The views of a scene show one set of named points, each view turned or mirrored, and shifted as a whole, with a little noise and some points left out.
In the rows, 128 means zero.

Scene 1
View 1
Q_396: [132, 115, 135, 120, 128, 144, 141, 154, 126, 153, 112, 125, 108, 128, 126, 139, 117, 162, 144, 154, 120, 135, 163, 123, 127, 140, 122]
Q_640: [136, 118, 137, 111, 116, 133, 141, 151, 118, 166, 121, 132, 114, 144, 134, 139, 112, 155, 138, 148, 120, 113, 150, 97, 122, 124, 127]
Q_675: [143, 141, 111, 109, 127, 149, 137, 149, 113, 162, 117, 101, 114, 142, 119, 134, 124, 170, 126, 146, 124, 125, 140, 107, 112, 125, 130]
Q_854: [127, 115, 154, 122, 122, 116, 125, 133, 109, 174, 118, 154, 76, 135, 112, 161, 132, 153, 152, 125, 113, 127, 137, 134, 157, 143, 125]
Q_984: [123, 97, 151, 109, 124, 143, 136, 167, 125, 169, 119, 143, 84, 133, 125, 147, 112, 155, 149, 140, 119, 123, 145, 121, 148, 146, 114]
Q_227: [133, 128, 118, 108, 136, 166, 134, 164, 124, 158, 113, 102, 93, 133, 110, 137, 120, 172, 133, 148, 123, 137, 138, 129, 128, 146, 119]
Q_679: [119, 89, 182, 113, 110, 101, 121, 142, 107, 195, 130, 188, 56, 144, 118, 169, 123, 137, 161, 109, 108, 109, 121, 119, 184, 143, 119]
Q_723: [134, 152, 111, 115, 138, 149, 119, 132, 104, 167, 111, 99, 69, 132, 83, 152, 152, 177, 129, 126, 118, 150, 117, 159, 146, 153, 125]
Q_16: [139, 124, 150, 131, 119, 107, 141, 121, 115, 157, 114, 148, 122, 131, 137, 145, 125, 152, 150, 145, 116, 123, 175, 113, 121, 123, 135]
Q_891: [135, 121, 130, 113, 126, 144, 139, 154, 122, 160, 116, 119, 106, 135, 124, 139, 117, 164, 136, 149, 123, 127, 150, 114, 124, 135, 124]
Q_728: [131, 125, 114, 105, 139, 173, 133, 172, 125, 160, 112, 97, 82, 129, 103, 139, 122, 176, 131, 146, 121, 146, 130, 141, 136, 154, 114]
Q_941: [124, 97, 142, 99, 124, 154, 136, 178, 129, 170, 121, 133, 81, 137, 120, 143, 106, 158, 143, 143, 121, 121, 135, 116, 146, 145, 112]
Q_39: [148, 139, 101, 106, 125, 163, 146, 160, 122, 155, 117, 85, 133, 144, 128, 122, 112, 173, 119, 159, 129, 121, 150, 94, 93, 119, 129]
Q_560: [132, 119, 159, 128, 117, 97, 127, 120, 106, 176, 121, 164, 91, 136, 121, 161, 135, 147, 153, 125, 114, 119, 148, 122, 150, 131, 133]
View 2
Q_560: [107, 97, 112, 125, 158, 124, 116, 139, 168, 148, 156, 134, 143, 149, 114, 153, 141, 148, 123, 97, 122, 156, 106, 138, 67, 176, 111]
Q_16: [91, 97, 118, 133, 144, 129, 99, 148, 170, 139, 145, 143, 140, 122, 116, 150, 148, 137, 136, 108, 120, 128, 104, 134, 98, 147, 109]
Q_941: [130, 114, 113, 136, 172, 136, 116, 127, 173, 149, 153, 151, 119, 160, 130, 119, 106, 150, 157, 113, 120, 144, 109, 137, 119, 166, 152]
Q_396: [113, 106, 116, 128, 153, 133, 99, 136, 170, 133, 147, 153, 117, 132, 123, 126, 124, 147, 146, 118, 119, 129, 114, 137, 122, 148, 143]
Q_675: [125, 112, 127, 127, 164, 137, 119, 146, 141, 150, 140, 156, 113, 140, 121, 120, 148, 142, 154, 147, 122, 116, 101, 140, 128, 144, 142]
Q_723: [148, 109, 119, 89, 166, 122, 132, 127, 124, 128, 149, 152, 95, 164, 113, 116, 138, 171, 102, 151, 122, 142, 119, 152, 89, 167, 169]
Q_640: [107, 111, 123, 150, 161, 141, 109, 146, 167, 158, 143, 150, 132, 135, 127, 133, 138, 132, 170, 119, 122, 121, 95, 134, 129, 148, 124]
Q_854: [119, 100, 110, 121, 163, 126, 119, 130, 169, 144, 159, 139, 131, 159, 120, 141, 125, 156, 123, 100, 119, 159, 111, 142, 73, 180, 130]
Q_39: [121, 117, 131, 137, 163, 144, 112, 148, 140, 153, 132, 162, 108, 129, 126, 112, 147, 135, 174, 158, 123, 97, 98, 137, 159, 129, 147]
Q_227: [134, 116, 118, 119, 165, 135, 113, 130, 151, 135, 146, 157, 101, 149, 125, 110, 121, 155, 146, 140, 121, 126, 113, 143, 130, 150, 167]
Q_728: [145, 115, 118, 111, 168, 134, 117, 124, 152, 130, 149, 163, 94, 157, 126, 103, 110, 162, 140, 141, 118, 133, 119, 145, 129, 157, 180]
Q_984: [123, 110, 110, 137, 167, 134, 111, 125, 182, 146, 156, 149, 126, 157, 130, 126, 105, 151, 153, 100, 120, 150, 110, 136, 110, 170, 144]
Q_891: [118, 110, 118, 130, 161, 134, 108, 138, 162, 143, 144, 153, 119, 139, 123, 124, 129, 144, 152, 126, 120, 127, 108, 137, 123, 152, 144]
View 3
Q_854: [129, 144, 187, 102, 173, 72, 137, 128, 124, 122, 162, 162, 87, 158, 134, 120, 121, 110, 118, 129, 119, 139, 93, 158, 96, 87, 129]
Q_984: [140, 145, 174, 102, 182, 77, 142, 142, 111, 135, 142, 139, 76, 159, 117, 109, 116, 117, 129, 134, 117, 144, 90, 127, 110, 104, 138]
Q_679: [127, 156, 204, 92, 214, 51, 154, 122, 112, 128, 162, 157, 78, 191, 140, 120, 121, 98, 107, 119, 118, 130, 79, 171, 91, 50, 146]
Q_16: [113, 152, 189, 121, 154, 108, 111, 116, 154, 116, 137, 153, 106, 148, 127, 100, 135, 118, 122, 113, 120, 141, 83, 147, 136, 106, 131]
Q_723: [146, 122, 144, 95, 117, 72, 131, 146, 116, 122, 182, 162, 91, 120, 138, 135, 107, 113, 131, 146, 129, 140, 126, 156, 64, 116, 109]
Q_640: [128, 156, 162, 106, 158, 104, 122, 129, 132, 129, 130, 123, 98, 148, 119, 94, 126, 114, 136, 122, 123, 134, 98, 132, 130, 104, 145]
Q_941: [142, 144, 159, 97, 171, 81, 141, 145, 108, 138, 144, 131, 77, 152, 117, 107, 112, 115, 135, 138, 119, 141, 101, 123, 109, 106, 139]
Q_560: [118, 151, 195, 106, 171, 81, 126, 114, 139, 115, 158, 161, 98, 162, 140, 115, 130, 108, 113, 115, 121, 134, 87, 167, 106, 79, 132]
Q_396: [130, 142, 167, 114, 148, 106, 120, 136, 135, 126, 138, 143, 91, 136, 115, 101, 123, 125, 134, 128, 117, 148, 96, 123, 127, 127, 127]
Q_39: [138, 150, 124, 104, 119, 123, 111, 139, 131, 131, 126, 105, 107, 118, 113, 89, 119, 120, 154, 132, 128, 133, 121, 112, 134, 135, 142]
Q_675: [137, 146, 139, 100, 127, 107, 117, 136, 130, 127, 141, 122, 103, 126, 121, 100, 118, 114, 145, 130, 128, 131, 116, 133, 117, 119, 136]
View 4
Q_723: [125, 156, 116, 157, 144, 143, 98, 95, 149, 134, 153, 136, 127, 135, 133, 106, 172, 147, 97, 148, 105, 96, 160, 131, 78, 160, 151]
Q_227: [104, 135, 133, 151, 144, 130, 83, 109, 131, 136, 141, 130, 134, 133, 126, 119, 147, 151, 130, 131, 101, 125, 128, 137, 107, 141, 152]
Q_560: [132, 108, 152, 119, 86, 157, 108, 115, 135, 165, 163, 86, 136, 124, 158, 102, 192, 135, 143, 144, 121, 102, 144, 127, 92, 131, 116]
Q_854: [125, 117, 145, 130, 97, 152, 96, 118, 128, 152, 169, 95, 133, 116, 148, 98, 192, 142, 137, 143, 112, 103, 148, 125, 89, 134, 138]
Q_891: [112, 118, 143, 135, 125, 135, 96, 111, 133, 153, 133, 114, 138, 137, 141, 127, 148, 146, 143, 134, 113, 124, 123, 140, 112, 135, 129]
Q_984: [105, 113, 148, 139, 106, 139, 78, 126, 114, 146, 159, 104, 138, 109, 138, 104, 168, 150, 155, 133, 100, 120, 130, 129, 109, 124, 151]
Q_679: [122, 97, 152, 122, 64, 160, 90, 137, 118, 164, 179, 75, 142, 74, 163, 87, 214, 158, 154, 156, 109, 88, 158, 116, 83, 120, 142]
Q_941: [102, 118, 143, 143, 117, 134, 78, 122, 119, 144, 149, 113, 140, 109, 135, 113, 156, 157, 148, 134, 99, 122, 130, 130, 108, 125, 153]
Q_39: [100, 124, 137, 143, 149, 121, 99, 105, 140, 154, 105, 129, 143, 153, 135, 150, 110, 153, 142, 130, 114, 139, 104, 150, 126, 135, 125]
Q_728: [104, 142, 129, 159, 148, 129, 77, 109, 128, 127, 148, 136, 134, 128, 122, 114, 148, 154, 123, 132, 94, 121, 135, 135, 103, 144, 165]
Q_675: [111, 126, 134, 141, 139, 132, 103, 104, 142, 153, 122, 123, 139, 143, 140, 137, 133, 150, 133, 136, 115, 124, 121, 145, 111, 139, 128]
Q_396: [110, 120, 151, 135, 125, 136, 89, 112, 122, 144, 148, 112, 134, 144, 132, 113, 155, 134, 147, 120, 111, 135, 123, 135, 113, 131, 137]
Q_640: [108, 107, 151, 128, 113, 136, 97, 118, 127, 162, 132, 103, 141, 131, 145, 129, 147, 148, 156, 132, 116, 128, 116, 139, 118, 126, 123]
View 5
Q_227: [152, 111, 127, 137, 174, 126, 152, 148, 114, 122, 154, 134, 116, 149, 148, 93, 132, 149, 142, 118, 113, 106, 145, 121, 159, 128, 132]
Q_640: [150, 102, 134, 171, 130, 145, 129, 135, 123, 108, 156, 131, 114, 149, 154, 120, 126, 146, 153, 133, 112, 137, 142, 125, 180, 147, 133]
Q_728: [151, 118, 127, 126, 183, 119, 156, 150, 110, 121, 152, 133, 113, 142, 147, 83, 138, 155, 137, 109, 116, 94, 144, 118, 152, 119, 131]
Q_16: [164, 90, 126, 172, 121, 144, 120, 121, 104, 119, 155, 112, 116, 158, 151, 129, 130, 124, 146, 132, 125, 153, 170, 109, 174, 167, 136]
Q_675: [153, 113, 122, 158, 157, 142, 152, 148, 117, 123, 156, 149, 123, 162, 142, 105, 122, 132, 154, 138, 102, 121, 147, 123, 165, 139, 127]
Q_984: [144, 108, 138, 151, 138, 127, 125, 125, 115, 101, 144, 113, 101, 127, 164, 104, 147, 167, 135, 109, 128, 125, 139, 118, 174, 133, 135]
Q_679: [130, 136, 127, 170, 88, 130, 115, 86, 97, 91, 115, 104, 80, 103, 186, 99, 183, 170, 130, 102, 139, 163, 147, 96, 170, 141, 121]
Q_560: [151, 116, 118, 168, 106, 138, 123, 102, 93, 113, 134, 112, 100, 134, 166, 111, 157, 136, 137, 119, 129, 160, 168, 95, 164, 156, 125]
Q_891: [153, 105, 132, 154, 152, 135, 138, 140, 116, 114, 156, 129, 115, 150, 149, 108, 128, 144, 146, 126, 114, 122, 148, 122, 171, 140, 135]
Q_39: [155, 100, 131, 160, 169, 148, 153, 167, 133, 122, 170, 158, 134, 173, 135, 111, 102, 134, 163, 147, 92, 111, 138, 137, 177, 140, 134]
Q_396: [160, 94, 135, 150, 153, 132, 131, 137, 114, 114, 159, 116, 115, 150, 150, 112, 130, 143, 140, 118, 125, 124, 156, 119, 170, 143, 138]
Q_854: [147, 121, 121, 155, 123, 128, 129, 107, 96, 114, 134, 113, 97, 129, 166, 101, 163, 149, 133, 110, 131, 143, 161, 97, 160, 144, 125]
Q_941: [143, 114, 137, 150, 146, 128, 137, 134, 119, 102, 146, 124, 104, 133, 159, 99, 141, 165, 141, 113, 121, 119, 135, 123, 173, 127, 133]
Q_723: [150, 145, 97, 124, 178, 117, 173, 129, 85, 140, 134, 144, 104, 141, 153, 69, 162, 133, 134, 110, 112, 107, 165, 89, 129, 124, 114]
View 6
Q_891: [125, 114, 128, 154, 124, 153, 94, 144, 137, 122, 129, 138, 111, 84, 163, 104, 137, 124, 139, 117, 153, 119, 115, 155, 138, 140, 118]
Q_984: [129, 127, 131, 173, 132, 154, 107, 143, 149, 113, 141, 126, 122, 83, 162, 115, 142, 122, 141, 109, 131, 122, 93, 130, 163, 139, 122]
Q_679: [137, 132, 147, 171, 115, 138, 117, 137, 184, 122, 146, 94, 123, 75, 158, 113, 142, 126, 109, 106, 89, 109, 56, 95, 206, 115, 87]
Q_941: [125, 125, 131, 168, 132, 144, 94, 141, 144, 113, 132, 132, 125, 85, 163, 112, 137, 120, 150, 112, 137, 126, 97, 139, 155, 143, 126]
Q_723: [160, 98, 133, 143, 137, 124, 51, 158, 133, 137, 108, 115, 155, 114, 146, 104, 152, 97, 141, 130, 129, 97, 116, 155, 149, 163, 87]
Q_560: [138, 111, 140, 149, 109, 156, 112, 145, 169, 135, 138, 104, 107, 79, 156, 103, 142, 124, 98, 118, 122, 102, 92, 135, 172, 118, 77]
Q_16: [127, 107, 132, 145, 106, 176, 123, 147, 154, 134, 142, 123, 89, 74, 162, 98, 141, 130, 100, 119, 153, 108, 118, 158, 144, 119, 92]
Q_854: [142, 116, 138, 158, 121, 150, 102, 149, 159, 128, 135, 107, 125, 88, 155, 110, 148, 115, 116, 115, 118, 105, 92, 130, 175, 133, 88]
Q_728: [138, 115, 126, 162, 147, 135, 64, 151, 119, 115, 116, 140, 143, 103, 157, 112, 144, 107, 172, 120, 150, 121, 119, 158, 134, 168, 131]
Q_675: [121, 109, 129, 139, 121, 136, 75, 142, 136, 133, 117, 143, 107, 88, 161, 95, 129, 127, 144, 122, 162, 116, 119, 171, 124, 143, 114]
Q_227: [135, 114, 128, 157, 138, 142, 78, 148, 126, 120, 120, 137, 132, 98, 158, 108, 143, 112, 156, 119, 150, 119, 118, 157, 136, 157, 123]
Q_396: [132, 114, 128, 161, 127, 168, 106, 150, 134, 121, 135, 133, 111, 86, 161, 108, 144, 119, 134, 118, 153, 118, 120, 156, 141, 141, 116]

In a view up to two points have been moved. Name them for each view, in the order of its rows, or write -.
view 1: Q_941
view 2: Q_640
view 3: Q_396
view 4: Q_891
view 5: Q_723
view 6: Q_728

Scene 2
View 1
Q_656: [99, 131, 115, 134, 147, 110, 112, 113, 155, 152, 107, 147, 107, 150, 123, 136, 131, 111, 107, 119, 96, 141, 81, 120, 165, 126, 148]
Q_498: [132, 115, 116, 114, 149, 134, 114, 108, 127, 168, 142, 125, 118, 126, 127, 134, 118, 118, 75, 101, 91, 184, 124, 93, 160, 135, 136]
Q_209: [129, 99, 118, 133, 146, 122, 104, 106, 151, 144, 106, 161, 127, 131, 119, 143, 135, 138, 87, 109, 85, 167, 132, 128, 151, 125, 125]
Q_263: [129, 90, 108, 117, 141, 87, 131, 89, 189, 137, 115, 129, 112, 144, 108, 116, 149, 153, 106, 109, 98, 107, 84, 98, 105, 183, 127]
Q_672: [122, 111, 121, 143, 154, 131, 106, 110, 131, 159, 114, 161, 119, 112, 135, 135, 132, 106, 101, 110, 75, 148, 142, 131, 153, 120, 133]
Q_738: [128, 95, 112, 122, 142, 105, 119, 98, 170, 141, 111, 141, 120, 144, 111, 131, 143, 149, 93, 112, 96, 143, 102, 109, 132, 155, 127]
Q_102: [136, 84, 127, 166, 161, 126, 102, 98, 138, 154, 102, 188, 122, 80, 137, 131, 147, 114, 115, 110, 61, 115, 183, 154, 117, 128, 113]
Q_832: [117, 104, 113, 144, 150, 102, 123, 98, 163, 153, 110, 151, 105, 119, 127, 118, 143, 118, 122, 116, 81, 94, 107, 118, 114, 160, 132]
Q_884: [138, 89, 119, 121, 141, 122, 98, 107, 157, 134, 102, 161, 139, 145, 108, 153, 137, 160, 69, 108, 93, 199, 134, 125, 165, 120, 119]
Q_103: [129, 98, 108, 104, 136, 101, 121, 102, 176, 138, 119, 126, 120, 160, 106, 134, 138, 155, 80, 109, 107, 164, 82, 93, 145, 160, 133]
Q_559: [126, 113, 116, 116, 146, 125, 114, 109, 139, 161, 130, 133, 116, 133, 123, 133, 124, 120, 80, 105, 93, 173, 113, 102, 158, 134, 136]
Q_225: [99, 127, 113, 125, 144, 108, 111, 117, 161, 148, 104, 145, 112, 161, 119, 140, 132, 119, 99, 120, 100, 150, 75, 115, 172, 127, 148]
View 2
Q_209: [139, 150, 91, 94, 142, 116, 131, 127, 130, 134, 86, 129, 104, 130, 136, 132, 142, 143, 128, 140, 143, 117, 142, 126, 150, 143, 105]
Q_738: [147, 125, 93, 131, 138, 129, 143, 133, 118, 149, 120, 125, 116, 154, 158, 157, 143, 112, 123, 156, 128, 103, 140, 122, 141, 145, 125]
Q_225: [114, 165, 85, 110, 155, 138, 102, 142, 128, 164, 120, 123, 116, 139, 145, 138, 120, 106, 118, 165, 116, 101, 135, 130, 119, 149, 127]
Q_559: [149, 149, 98, 113, 139, 125, 123, 126, 113, 144, 98, 112, 112, 127, 156, 147, 147, 128, 117, 144, 124, 123, 145, 130, 130, 149, 114]
Q_103: [160, 135, 84, 142, 138, 125, 125, 135, 112, 158, 121, 113, 121, 157, 172, 165, 137, 104, 105, 159, 112, 108, 136, 126, 125, 150, 139]
Q_884: [175, 152, 71, 110, 140, 97, 121, 138, 134, 136, 76, 123, 108, 149, 142, 149, 134, 143, 112, 142, 141, 119, 135, 120, 156, 135, 127]
Q_498: [151, 160, 113, 111, 136, 123, 112, 118, 101, 143, 92, 100, 106, 107, 166, 144, 157, 135, 115, 136, 117, 140, 145, 137, 118, 155, 103]
Q_832: [101, 114, 116, 119, 141, 158, 169, 124, 111, 151, 145, 136, 115, 142, 143, 138, 148, 107, 148, 162, 132, 89, 149, 124, 143, 151, 103]
Q_263: [138, 98, 103, 156, 137, 150, 166, 128, 102, 160, 153, 128, 124, 167, 167, 167, 145, 92, 127, 170, 122, 88, 144, 119, 138, 150, 129]
View 3
Q_559: [104, 118, 129, 86, 117, 147, 151, 134, 120, 113, 126, 146, 132, 131, 124, 143, 126, 127, 121, 102, 115, 94, 163, 140, 139, 134, 84]
Q_884: [107, 118, 116, 118, 128, 163, 165, 120, 133, 98, 104, 127, 116, 108, 107, 148, 137, 110, 112, 105, 113, 67, 140, 146, 148, 144, 81]
Q_498: [96, 113, 134, 67, 101, 154, 147, 149, 112, 104, 134, 146, 130, 141, 121, 143, 127, 116, 135, 95, 111, 102, 183, 145, 143, 135, 71]
Q_672: [113, 112, 111, 99, 120, 149, 179, 163, 101, 109, 140, 145, 132, 151, 139, 135, 128, 109, 125, 121, 83, 99, 175, 144, 122, 144, 93]
Q_225: [116, 111, 134, 118, 117, 141, 148, 150, 148, 150, 120, 157, 150, 101, 148, 159, 121, 141, 128, 109, 112, 117, 160, 140, 150, 133, 101]
Q_832: [130, 139, 131, 94, 135, 120, 164, 121, 114, 141, 143, 170, 155, 153, 159, 129, 112, 156, 100, 128, 118, 111, 146, 122, 114, 124, 136]
Q_102: [136, 129, 93, 112, 150, 137, 209, 134, 75, 100, 145, 145, 127, 181, 147, 113, 127, 112, 88, 145, 78, 74, 148, 132, 92, 147, 132]
Q_738: [115, 133, 134, 94, 133, 139, 150, 108, 130, 123, 121, 153, 139, 125, 131, 142, 121, 144, 107, 108, 134, 92, 139, 131, 138, 126, 109]
Q_656: [119, 113, 134, 116, 117, 137, 156, 156, 139, 149, 126, 159, 151, 113, 154, 153, 117, 143, 126, 115, 105, 121, 162, 140, 141, 133, 106]
Q_103: [105, 133, 147, 86, 119, 143, 131, 102, 144, 124, 113, 154, 141, 108, 122, 151, 122, 147, 117, 94, 147, 96, 143, 134, 153, 124, 90]
View 4
Q_498: [104, 87, 111, 107, 179, 122, 137, 101, 112, 106, 113, 120, 134, 123, 151, 95, 104, 101, 108, 120, 139, 145, 123, 109, 135, 141, 109]
Q_209: [118, 68, 119, 120, 163, 126, 145, 125, 131, 97, 99, 140, 130, 128, 106, 93, 145, 119, 117, 126, 141, 126, 126, 90, 142, 130, 128]
Q_738: [111, 93, 131, 121, 169, 128, 141, 130, 122, 126, 116, 138, 121, 124, 109, 79, 129, 112, 146, 121, 126, 133, 131, 107, 138, 124, 118]
Q_832: [109, 94, 115, 148, 163, 156, 155, 126, 110, 162, 91, 133, 139, 128, 81, 68, 140, 96, 152, 153, 132, 107, 132, 87, 108, 131, 121]
Q_103: [109, 107, 145, 113, 173, 122, 137, 140, 124, 132, 134, 143, 112, 119, 114, 78, 122, 115, 161, 109, 116, 140, 129, 121, 147, 116, 111]
Q_102: [129, 38, 104, 128, 153, 149, 155, 100, 109, 106, 60, 139, 142, 130, 75, 90, 168, 100, 96, 169, 149, 89, 131, 52, 97, 150, 137]
Q_884: [123, 65, 134, 106, 164, 109, 135, 129, 139, 75, 110, 148, 117, 126, 113, 99, 147, 133, 118, 104, 132, 134, 128, 99, 161, 125, 127]
Q_225: [95, 104, 106, 158, 169, 137, 147, 145, 145, 128, 110, 124, 142, 132, 113, 80, 120, 123, 147, 106, 143, 142, 121, 111, 165, 120, 123]
Q_263: [114, 115, 158, 123, 168, 140, 143, 148, 108, 173, 128, 152, 108, 120, 77, 61, 138, 103, 189, 138, 102, 118, 135, 111, 116, 110, 112]
Q_656: [94, 101, 102, 163, 169, 145, 150, 138, 139, 135, 99, 119, 147, 132, 113, 81, 123, 118, 141, 116, 151, 137, 120, 106, 156, 125, 125]
Q_672: [109, 64, 95, 134, 168, 137, 147, 102, 121, 102, 83, 119, 149, 131, 123, 98, 128, 108, 98, 134, 156, 127, 123, 82, 131, 146, 124]
View 5
Q_209: [128, 114, 133, 131, 126, 99, 111, 155, 149, 113, 89, 179, 117, 130, 117, 151, 122, 118, 146, 134, 134, 132, 134, 111, 127, 127, 102]
Q_103: [133, 116, 141, 140, 161, 136, 114, 129, 134, 127, 92, 151, 103, 120, 136, 119, 45, 108, 144, 145, 142, 125, 132, 98, 141, 132, 111]
Q_884: [130, 119, 131, 148, 127, 87, 115, 151, 145, 103, 100, 184, 117, 137, 129, 160, 92, 107, 159, 138, 129, 118, 137, 96, 136, 147, 101]
Q_672: [124, 117, 144, 110, 118, 91, 120, 161, 153, 113, 96, 170, 123, 140, 104, 158, 141, 140, 144, 111, 129, 158, 128, 127, 107, 108, 95]
Q_832: [133, 107, 139, 106, 140, 151, 95, 158, 147, 137, 73, 159, 109, 96, 109, 105, 152, 125, 123, 142, 154, 150, 130, 132, 128, 92, 111]
Q_656: [134, 109, 128, 117, 130, 126, 87, 130, 155, 130, 79, 156, 106, 132, 99, 124, 106, 149, 113, 107, 151, 146, 134, 117, 102, 130, 118]
Q_738: [133, 111, 137, 131, 147, 134, 108, 145, 143, 127, 83, 160, 108, 110, 123, 119, 98, 111, 139, 148, 143, 131, 132, 109, 138, 117, 110]
Q_498: [122, 121, 161, 116, 144, 103, 135, 143, 140, 116, 109, 147, 118, 147, 115, 150, 81, 134, 157, 112, 124, 164, 118, 120, 108, 107, 96]
Q_263: [136, 105, 140, 123, 164, 171, 100, 146, 136, 140, 72, 148, 101, 84, 128, 85, 100, 103, 127, 162, 155, 136, 130, 116, 151, 98, 119]
Q_225: [137, 109, 126, 123, 134, 125, 87, 127, 154, 130, 82, 157, 104, 137, 104, 124, 86, 143, 115, 106, 153, 138, 136, 108, 105, 141, 121]
Q_559: [128, 118, 146, 124, 141, 110, 124, 146, 143, 117, 98, 158, 113, 136, 120, 143, 91, 125, 151, 124, 134, 147, 126, 115, 121, 118, 100]
Q_102: [125, 111, 139, 112, 107, 97, 115, 194, 153, 113, 82, 194, 129, 106, 108, 154, 214, 113, 146, 147, 128, 148, 132, 136, 134, 87, 90]

In a view up to two points have been moved. Name them for each view, in the order of its rows, or write -.
view 1: Q_672, Q_559
view 2: Q_209
view 3: -
view 4: Q_738, Q_263
view 5: Q_103
